Points on a hilly landscape, in no order, each with its height.
A climber steps from a point to the highest of its 5 nearest points, and stops where none of them is higher. Distance is the straight distance between rows; heights are no part of it.
<747> height 39.4: [ 99 128 144 146  75 150 128 138  84 160]
<475> height 55.5: [ 84  79 149 137 164 100 140  93 164 107]
<611> height 53.7: [146 122  98  92 121 139 142 159 118 127]
<315> height 45.9: [102 128 111 133 100 161  98 164  80 138]
<426> height 67.4: [117 126  73 100 112  99 138 107 140 138]
<800> height 36.6: [121 118  95 103 104 144 125 156 101 141]
<869> height 40.4: [152 113 142 106 138 104 170 132 150 122]
<556> height 39.9: [154 101 156 111 141 117 164 154 131 122]
<408> height 28.1: [137 182 178 151  76 165 120 146  84 154]
<262> height 46.9: [126 120  84  93 113 117 141 134 132 136]
<352> height 65.0: [119 108 153 161 161  89 140  65 175 108]
<593> height 43.7: [152 128 130 111 144  92 164 109 165 123]
<29> height 69.1: [170 125 149 122 152 153 127 193 103 120]
<847> height 67.5: [126 117 147 178 160  99 130  50 174 104]
<902> height 69.5: [ 96 122  85 117  95  93 136 101 129 154]
<540> height 44.9: [ 80  69 139 115 169 108 132 109 155 100]
<36> height 51.5: [179 148 101 153 142  98 121  38 175 107]
<91> height 58.5: [156 125 114  99 128 141 140 173 113 125]
<291> height 24.5: [160 196 166 133  72 176 120 138  90 154]
<730> height 61.4: [159 134 118 113 137 161 120 182 103 125]
<705> height 61.0: [167 121 131 111 142 147 136 178 114 123]
<818> height 64.4: [146 130 147 142 154  83 158  74 181 114]
<146> height 23.2: [114 135 155 145  68 141 149 130  91 170]
<590> height 55.8: [124 125 107 115 116 166 103 173  89 127]
<451> height 56.0: [108  88 162 133 158  89 159 101 166 113]
<33> height 39.6: [124  75 172 121 149 105 158 140 138 115]
<595> height 49.7: [121 139  63 121 115  83 123  71 155 142]
<195> height 54.5: [ 93 116 119 128  79 137 131 136  91 155]
<565> height 38.3: [ 81  86 110 121 192 123 118  82 179  85]
<737> height 45.1: [159 120 124  98 132 121 163 144 137 125]
<185> height 46.3: [ 98 153 161 161  96 165  94 156  82 144]
<355> height 32.9: [129 157 175 154  71 158 123 143  83 156]
<537> height 33.9: [152 123 101  92 129 119 155 143 139 129]
<276> height 79.6: [156 141 114 125 145  90 148  84 177 125]
<631> height 49.8: [ 98  77 160 124 156  98 152 116 150 115]
<900> height 46.5: [162 148  88 131 139  87 132  64 175 121]
<219> height 3.4: [153  94 174 126 152 131 150 175 113 118]
<320> height 55.7: [146 123 102  96 121 143 133 169 111 128]
<415> height 70.3: [ 94 118 133 133  70 124 142 126  94 171]
<517> height 50.1: [116 147 112 129 130 178  79 181  83 128]
<904> height 49.6: [ 91 149 140 146 110 170  79 165  76 136]
<296> height 47.9: [ 96 163 128 140 134 173  63 185  91 129]
<879> height 43.8: [153 103 152 110 142 106 170 137 147 120]
<312> height 61.9: [167 140 128 121 148 163 111 193 100 123]
<482> height 24.4: [147 200 179 145  77 172 111 148  92 144]
<799> height 50.9: [164 134 138 175 151  98 138  42 177 107]
<287> height 27.8: [155 124 121 100 136 105 167 130 156 124]
<16> height 59.6: [146 126 149 174 155  95 138  47 178 110]
<252> height 73.4: [150 132  97 100 138 100 154 108 165 128]
<118> height 33.8: [116 163 178 160  83 163 111 146  83 153]
<609> height 51.9: [164 113 143 103 136 129 160 161 129 123]
<729> height 54.6: [135 104 155 123 148  91 166 110 164 115]
<749> height 41.9: [104 149 164 153  87 162 102 152  79 152]
<126> height 64.7: [100  98 134 168 174 107 121  56 175  99]
<561> height 40.5: [104 174 122 128 149 177  63 190 100 127]
<851> height 71.0: [131 122  88  92 113 127 141 147 125 131]
<105> height 51.3: [108 135 112 131 115 173  88 174  83 134]
<363> height 43.3: [ 95 168 175 163  98 167  86 159  75 141]
<187> height 65.6: [ 96 123 126 133  91 158 108 156  80 147]
<12> height 45.2: [ 84 169 139 143 134 172  61 175  92 137]
<94> height 12.0: [146 126  98  89 124 106 158 124 148 128]
<571> height 36.4: [157 148  77 135 133  88 121  54 172 121]
<758> height 32.7: [123 152 169 152  70 155 132 143  83 159]
<333> height 65.8: [ 98  99 151 151 162  93 138  75 168 106]
<580> height 44.8: [136 173 132 123 166 177  75 204 109 125]
<87> height 65.5: [109 107 147 172 165  96 126  52 176 105]
<798> height 61.5: [116 117  81  93 108 114 140 125 128 143]
<484> height 43.5: [113 121 104 119 103 162 103 165  88 134]
<240> height 64.0: [129 113 152 143 155  84 157  81 174 114]
<32> height 46.1: [ 77  83 121 123 184 112 124  91 172  99]
<753> height 67.2: [ 97 113 108 121  86 139 124 141  87 148]
<535> height 57.2: [139 136  74 101 124  92 138  94 163 134]
<243> height 61.7: [154 133 141 155 154  87 147  65 180 115]
<186> height 57.8: [ 80  89 129 141 176 107 123  77 174  98]
<853> height 60.4: [146 131 104 107 127 165 108 181  98 126]
<774> height 59.4: [144 124 106 106 126 156 120 175  99 127]
<524> height 56.4: [146 159 121 124 154 176  83 199 101 129]
<14> height 68.5: [175 146 117 152 143  95 131  51 179 113]
<784> height 55.6: [166 149 118 145 147  89 145  64 178 114]
<887> height 61.1: [144 142 112 117 135 169  96 190  93 127]
<518> height 69.9: [ 94 114  91 111  89 107 139 111 118 156]

For each start below, name the point where the climber stops.
<774> -> <29>
<243> -> <276>
<595> -> <518>
<535> -> <276>
<94> -> <276>
<590> -> <29>
<565> -> <847>
<540> -> <333>

Call two points neighbours if one is among the 5 nearest of the other. Go from one point of each pair to the other, from neighbour to neighbour, staying as high as possible. Name the lowest point that can't be avoided.
<333> and <847> -> <87>
<851> and <518> -> <798>
<14> and <333> -> <243>
<14> and <518> -> <535>
<29> and <847> -> <320>
<333> and <276> -> <818>
